Each row is a point on a landscape with many valleys, with its height.
A ball rolls from a point to whichever of its 2 nearest points has the largest drop for the distance, and stops where none of them is lower. Distance is the straight distance between rows; heights are no part of it.
pinak: [ 88 115  96 135  96  77  97 124 101 106 109 108 125 115 128 111 124 118
 104 128 166  68]  h=29.4
monam: [107 124  77  97  95 102 101  61  83  82  87  61  74 114 108  80  85 110
 138 103  76 122]  h=19.2
gal: [ 90  99 106  55 122 115 126  88  87 113  90 107  62  93  98 100  81  87
  97  95  50 105]  h=18.6
Situz: [ 92 116  84 137  80  76  82  99  82  98 124  69  88 117 119 115  86 106
 140 111 124 108]  h=29.2
pugel: [102  83 105  93 117 101 119  72  75  88 107 108  84  89 107 111  89 109
  90 132  95 101]  h=43.3
Lifa: [ 91 112 111 101  99  96  84 116 121  76  83 129 107  68 123 106 117 122
  66 102 141 121]  h=11.1
gubi: [125  53  95  99  81 133  69 113 105 106 115  92  90  75 107  96 102  93
  80 116 100 138]  h=34.0
Toze: [ 87  75 102  83  53 112  55 119 105  84 119  91  91  73  86  97 112  90
  78  55  91 147]  h=41.5
kez: [106 110 115 121 115 101 102 128 124 125 102  93  95 105  89 105  97 104
 100  80  80 118]  h=39.4
Mig: [ 65 111 114 126 115  64  91 126  92  68 109 101  71 103 111 141 115 131
  89  97 124 103]  h=27.0
teki: [ 71  99  84 114  98  76  84 117 104  96  81 125  66 100  97 110  92  55
 103 106 136  71]  h=32.2
bina: [129 113  87 100 128  98 159  87 117 115 100 127 155 106 108 112  57  91
  73 137 107  52]  h=15.6
buvar: [ 61 100  69  98  94 109  60 122 115  84  94 101  81  89 111 107 118  76
  95  81 102 138]  h=11.4
repan: [ 96  89  76  78 115 134 125  78  74 127 107  86  74 103 120  81 106  76
 131 125  69 109]  h=18.4
Pamup: [107 113 102 108 124  85 115  98 114  84  85 135 111  92 124 127  81 113
  68 138 131  85]  h=10.1
ralu: [100  65  95 130  91  85  75  85 108  81  95 111  89  79  84 127  93  61
  98 105 115 113]  h=7.0
seget: [ 82  99  91 104 133  90 118  81 111 117 105 119 131 113 109 131  82  65
 103 123  98  63]  h=18.3
vomir: [ 96  96 111  87 114 114  93  98 120 113  91  93 142 112  70  79 103  96
  82 105 109  58]  h=21.5
zokim: [109  97 128  75  64 117  92 119 102 124 123  94  85  79  83  63  91 113
  91  65  85 124]  h=49.3
Kofik: [105  55 113  94  97 105  81 101 103  89  86 126 105  92  83 114 133  67
 104  69  66 106]  h=51.4
Kuv: [121 105 106 122  75  83  90  98  84  85 107 108 128 113 102 101 134 107
 144  76  98  95]  h=2.5
nuz: [101  85 113  74  65 119  69 128 111 113 103 112  86  76  85  78 101  84
  86  57  89 118]  h=45.6
riv: [108 128  93 108 139  89 132  96 108  85  90 102 104 121 114 116  62 121
  80 137 113  65]  h=13.9
Nilud: [102 134  97 137 133  79 119 110 114 107 106  82 102 129 123 128  71 129
  96 133 124  82]  h=18.0
Vabap: [ 93  97  86  95  98 110  56 111 122  66  66 112  97  97 118 111 108  84
 104  87  99 123]  h=4.3
sutes: [114 133  85 140  85  77 100 100  95 111 109 103 106 108 130 114  78  95
 139 111 130  90]  h=33.0
sifuz: [131  94  96 102 122 105 164  60  89 136  99  96 119 105  74  93  98  97
 114 117  68  89]  h=26.9
Febib: [127 115 111  92  90  96 114  94  80  86  95 118 122 110 110  90 119 112
 134  88  87  79]  h=7.8
zof: [ 81 133 110  71 113 112 118 124 106 109 101 140 102  84 129  96 116 126
  87  77  82 122]  h=57.8
degam: [103  74 101 151  86  72  61 109 126  92  92  89 107 107  87 129 101  65
 105 102 143  88]  h=11.3
foz: [ 89  90  77 124 124 102  98  94 107  86  95  63  70 116  90  94 124 108
 103 104  82 137]  h=40.5
Vad: [104 110  96 111 108  91  95  91 130  89  68 135 123  75 115 115  97  95
  73 119 139 102]  h=6.9
des: [111  98  94 144  95  71  71  90 111  72  78  96 122 123 101 123 103  83
 123 107 131  74]  h=12.8
geni: [114  70  96  66  81 116 115  88  83  85  77  91  45 103  86  66 122 104
 105  73  55 137]  h=9.6
Goto: [ 55 120  96  93 108  80 103 103  96 106  96 138 100  90  91 117 111  68
 107  72  96  87]  h=25.2
Soro: [118  84  90  88 120 124 140  64  76 128  99  91 105 107 109  98 123  93
 134 121  60 108]  h=22.9
vogun: [ 89 106 116  95  67  93  73 110  99  84  89  96 106 101  68  62 127 106
 101  58 119  90]  h=13.1
Vezun: [ 93 130 123  94 105  87 132 117  88 113 126 142 101  74 119 117  98 132
  87  89  99 104]  h=55.0
luf: [ 89  86 126  60 115 118 102  95  96 107  97  95  85 102  89 106  96  92
 100  67  37 103]  h=23.6
zazi: [123  88  91 126  87  90  81  83 133  88  70 123 101  70 101 115  83  70
  90 110 125 125]  h=2.8
nali: [122  93 137  72  85 129 108 128  86 138 130  87  85 106  96  63 104 118
 110  74  72  98]  h=53.2
Gesev: [ 99 111  92  73  66 119  85  77  94 105  93 124 124  67 114  71 106 100
 103  97 105 126]  h=65.8
Tivok: [133  81 107 122  94  96 104  71 101 100  93  82 108  98  66  83 104 116
  98 105  97 114]  h=8.1
duvuv: [115  83  95  91 105 101 108  70  74  96  86  90  80 127  84  81  86  61
 133 114  89  55]  h=27.7
Dagug: [124 116  90  89 117 108 140  67 111 122 108  86 156 121 104  83  50 101
  84 146 111  53]  h=18.5
Gumi: [111 131  97 101 104  97 111  65  92  82  90  84 101 107 113  90  96 141
 112 107  91 120]  h=12.7
Figek: [118 103  88  79  93 103 134  50  78  94  62  86  99 117  71  73 121  90
 136  86  62  93]  h=21.8
damol: [102  96 112 104  91 110  63 137 107  97 113  89 102 105 127 105 104 125
  99 100 120 100]  h=25.9
rikal: [110 116 111  97  88 102  81  76 126 100  84 109 159  83  84 104  91 104
  92  85  99 103]  h=14.2
bizu: [115  90 103 111  97  91  54  96 111  61  71  97 117 115 104 116 105  95
 115  91 103  94]  h=9.5
dibi: [126  95  99 111  96  88 105 101  84 100  94  88  86 132  90  80  77  77
 131 123 118  43]  h=30.4
bepam: [ 84  96  84  78  63 116  72  79 100 110 103  91  96  70  96  71  77  85
  90 109 115 122]  h=68.1
Big: [101  64 123  94 115 103  83 104  94  88  98 120 127 113  90 117 140  85
 108  85  77  76]  h=49.5
zimu: [123  83  96  98  78 108 106  78  95  93  82  93  81  88  75  67 118 111
 101  85  81 138]  h=2.6
pim: [105  98  88  67  94 104 126  70  80  87  58  91  58 116  86  80 120  93
 133  69  45 123]  h=16.3
pafe: [145 126  95  84  99  97 132  81  90  89  77 127 128 103 115  99  80 106
 121 102  79  78]  h=12.5
Ses: [ 63 105 106  81 100 108  89 137 103 100 108  84  41  98  91  81  94 117
  69  75  97 119]  h=75.4
Mipi: [ 65 114  96 102  97  76  93 114  98  95  97 129  72  84  99 120  84  74
  94  89 115  93]  h=29.1
Dibed: [ 87 105 115  88 100  95 140 101  54 122 138 117  85  96  98  94 104  97
 120 101 100  73]  h=49.4
varu: [101 109  77 129  82  84  85  73  84  85 107  56  77 111  96  94  83 102
 135 108 108 121]  h=24.9
Gobek: [ 94  78  73 111 114 112 109  75 105  93 100  73  68  88  91 102 113 114
  85 112  70 173]  h=35.9
bib: [127  42  89  89  88 135  88 115  97 120 105 103  70  83  99  90 117  70
  98 109  76 126]  h=34.7
zepu: [109 121 115 113 133  91 129 101 102 117 109  95 113 111  89 110 101 124
 108  91  70 100]  h=40.6
Rop: [ 74 106 121 126  77  66  86 140  88  66 121  84  54 104 102 119 119 137
  90  71 129 120]  h=31.9
savon: [107 111 122  88 112 115  87 123  99  95 106  93 122 116 128  91 111 146
  96 111 108  81]  h=21.6
lev: [ 94 142  98 132 101  64 113 126 113  97  83 114 135 114 103 114 110 113
 103  96 152  56]  h=32.0
Nika: [ 71 108  99  93 113  87 106  86 102 119 105 126 129  96  85 127  93  61
 109  88  86  71]  h=21.4
kene: [ 58  93  62 124  86  92  79 132 101  88 119  94  55  81 104 124 112  70
  86 101 128 137]  h=18.8
Kinu: [115 108 114  71 110 102 152  74  57 104 112 107  86  92  98  87  82 114
 102 123  87  71]  h=46.3
nid: [130 112  97  98 117  92 130  76 122 102  91 131 175  93 106 130  73  96
  77 120  97  75]  h=13.4
geve: [121 130  98 136  75  90  89 105 136 120  87  93 119  85  93  83  87 102
  95 101 150 114]  h=39.0
vabo: [120 125 105 101 117 112  97  94 108  89  92  80 130 118 121  87 103 153
  96 119 103 100]  h=17.9
desa: [ 90 120 110 113 124  76 104 123 121  94  99 131 131 102 133 153  81 111
  82 117 130  71]  h=13.2
Lipi: [ 86  77 110  64  63 118  70 101  97  94 119  83  89  90  93 108 100  90
 100  43  43 150]  h=35.7
lomez: [ 85  77 104  45  99 132  86 100  94  93  97  90  71 100 116 108 105  93
 106  65  32 137]  h=29.3
toloz: [ 85 105  98 119 129  70 120  92 111 102 111 124 145 118 116 156  77  80
  92 126 121  47]  h=15.9
bemis: [ 96 109 124  84  79  95  74 120  99  64  82 110 104 116  89  79 131 118
 107  47  92  93]  h=17.4
Kula: [136  88  93  92 108  97 133  62  73  89  69  93  86 124  79  86  99  79
 141 106  65  73]  h=25.0
Tuka: [143 133 102  97 117  84 137  98  91  76  93 112 129 117 117 122  60 123
 101 113  96  60]  h=16.1
tud: [ 98  97 103 123  65  85  73 116  89  91 109 106 119 101  89  93 133  91
 124  78 132  90]  h=7.9
lufi: [ 91 124 104 111 101  95  96 104 108 122 110  53 110 127  86  77  76 121
  98 119 125  66]  h=20.5
Penu: [123 103  95 111 124  99 154  70 120 133  90 102 141 105  53 100  78  83
  82 112  80  73]  h=29.9
belot: [ 88  77 102  72 128 128  87 124 101 105  86 109  85 113 109  80 112  87
  88 117  98  73]  h=27.6
Bimoz: [ 92  83 117  90 128 112  93 124 113 119 101 101 111 119  85  88  99  91
  79 115 108  45]  h=24.1
Tenib: [111 134  87 141  79  79  78 107 129 106  88  81 114 106 119 102  80 106
 109 116 157 103]  h=36.5
pon: [103 105 122  96  80 111  65 107 128 119  97  96 142  88  82  90  91  94
  89  83 107  89]  h=17.6
rez: [ 88 103  96 110 105  95 111 102  83 108 112 108 117 112 109  83 121 111
  99 132 142  66]  h=26.4
Lurod: [120 107 101 112 103  95 100  70 128 105  87 118 176  94  98 117  91  90
  96 108 105  85]  h=11.2
Pesig: [ 87  84  92  64 114 135 120 108  83 129 108  90  47  96 107  76  98  81
 104 102  63 117]  h=12.1
Poki: [ 96  84 101 135  99  96  88 107 108 129 124  51  97 121  81  85  92 101
 102 127 134  82]  h=16.4
befud: [121 113 108 117 113  93 133  93 134 131  78 129 131  77  59  96  82  78
  72  99 106  92]  h=32.3
Bebud: [ 86  69  91  92  89 115  98 118  75  92 131 100  74  93 110  95 142 104
 100  88  85 136]  h=40.4
getef: [ 70  84  46 110  86 110  78 114  88  76 139  62  58  93 113 117 103  88
  91 116 100 153]  h=25.1
Buder: [ 57 105 101 101  93  90  92 114 100  84 106 131  96  69 107 106 136 110
  72  88 131 128]  h=16.0
keval: [118  74 110 100  97 125  52 126 129  94  93  93 107  89 128 107  97 114
  74 120 116 115]  h=30.0
babo: [ 99 135  98  84 109 108 131  81  90 126 117  69 129 118  94  70  65 114
  96 129 119  52]  h=21.7
dedo: [ 81  57 102 108 120 101  80  96  85  85 117  89 100 114  91 115 132  92
 107 104  94  90]  h=47.2
Dolo: [124  57 103  78 104 132  93 112  87 119  94 115  87 101 106  78 111  75
 106 116  86  83]  h=31.1
Bigar: [103 112 110 103 114 105 115 111 131 139  88 121  95  77  78  97  80  86
  78  91  94 112]  h=35.2
kazof: [ 81  86 101  79  83 106  76  88  92 106 110  79  75  90  80  92  65  79
  98  98  95 102]  h=70.2
vaza: [135  72 112 144  89  94  86  91 110 108 112  73 102 101  72  94  93 103
  97 121 131 103]  h=12.2
Futiv: [ 62 120 100 128 117  64  95 108 103  90 107  86  85 112 114 144  84 121
  92 119 130  91]  h=22.8
Pivi: [ 73  82  93 128 113  96  75 100 102  88 117  65  97 113  91 114 120 107
  92 103 108 117]  h=44.4
Zafof: [ 96  72  63  96  85 120  97  91  75  87 132  55  49  91 106 102 101  99
  99 112  72 167]  h=30.5
Redi: [ 81  79  88  75  71 112  83 110  63  63 129 112  83  94 136  99 142 104
 113  74  84 140]  h=44.6
pagap: [ 69  92  87  80  90 117  68 122 101 104 116  55  46  98  94  85  72  90
  89  89  88 122]  h=72.7
beba: [ 98 118 110  54  96 124 111 103 103 110  97 115  94  82 125  85 101 128
  94  81  65 133]  h=60.3
loza: [ 96  78  85  82 123 114 109  63  89  87  93  90  70  89 113 107  91 112
  88 133  74 136]  h=40.3
Dafik: [ 94 106 122 108  92  89 117 120  78 122 139 119  89  84  99 101 101 115
 105  93 107  99]  h=52.2
Kalu: [ 98 115  98  42  80 127 122  77  78 124  99 128 105  73 123  72 103 101
 113  91  73 114]  h=63.1
lebev: [ 74  96 103 101  76  88  98 130  88  67 104 134  78  78 104  85 151 112
  82  64 132 130]  h=20.9
Poz: [132 134 124 113 132  92 135 137 112 108 105  98 115 125  89 107  92 139
  93  87  85  69]  h=37.5
kud: [ 87 139 114 119 125  80 118 141 122 116  98  98 124 122  86 108 104 126
  85  89 117  61]  h=34.6

Where does a ball stop that starts at each point below?
Tenib | Gumi
zokim | Pesig
pagap | Gobek
kud | Gumi
bib | Lurod
Goto | Vad
gubi | Gumi
zof | Gobek
kez | Pesig
duvuv | zimu
dibi | zimu

Call two points neighbours if one is among the 2 nearest of the other. Go from one point of each pair to the other, from neighbour to neighbour, staying as low as possible. Name the highest point that can't be avoided.
Pesig / Gumi | zepu
Vabap / Vad | des
Gumi / Lurod | bib
zimu / Lurod | babo
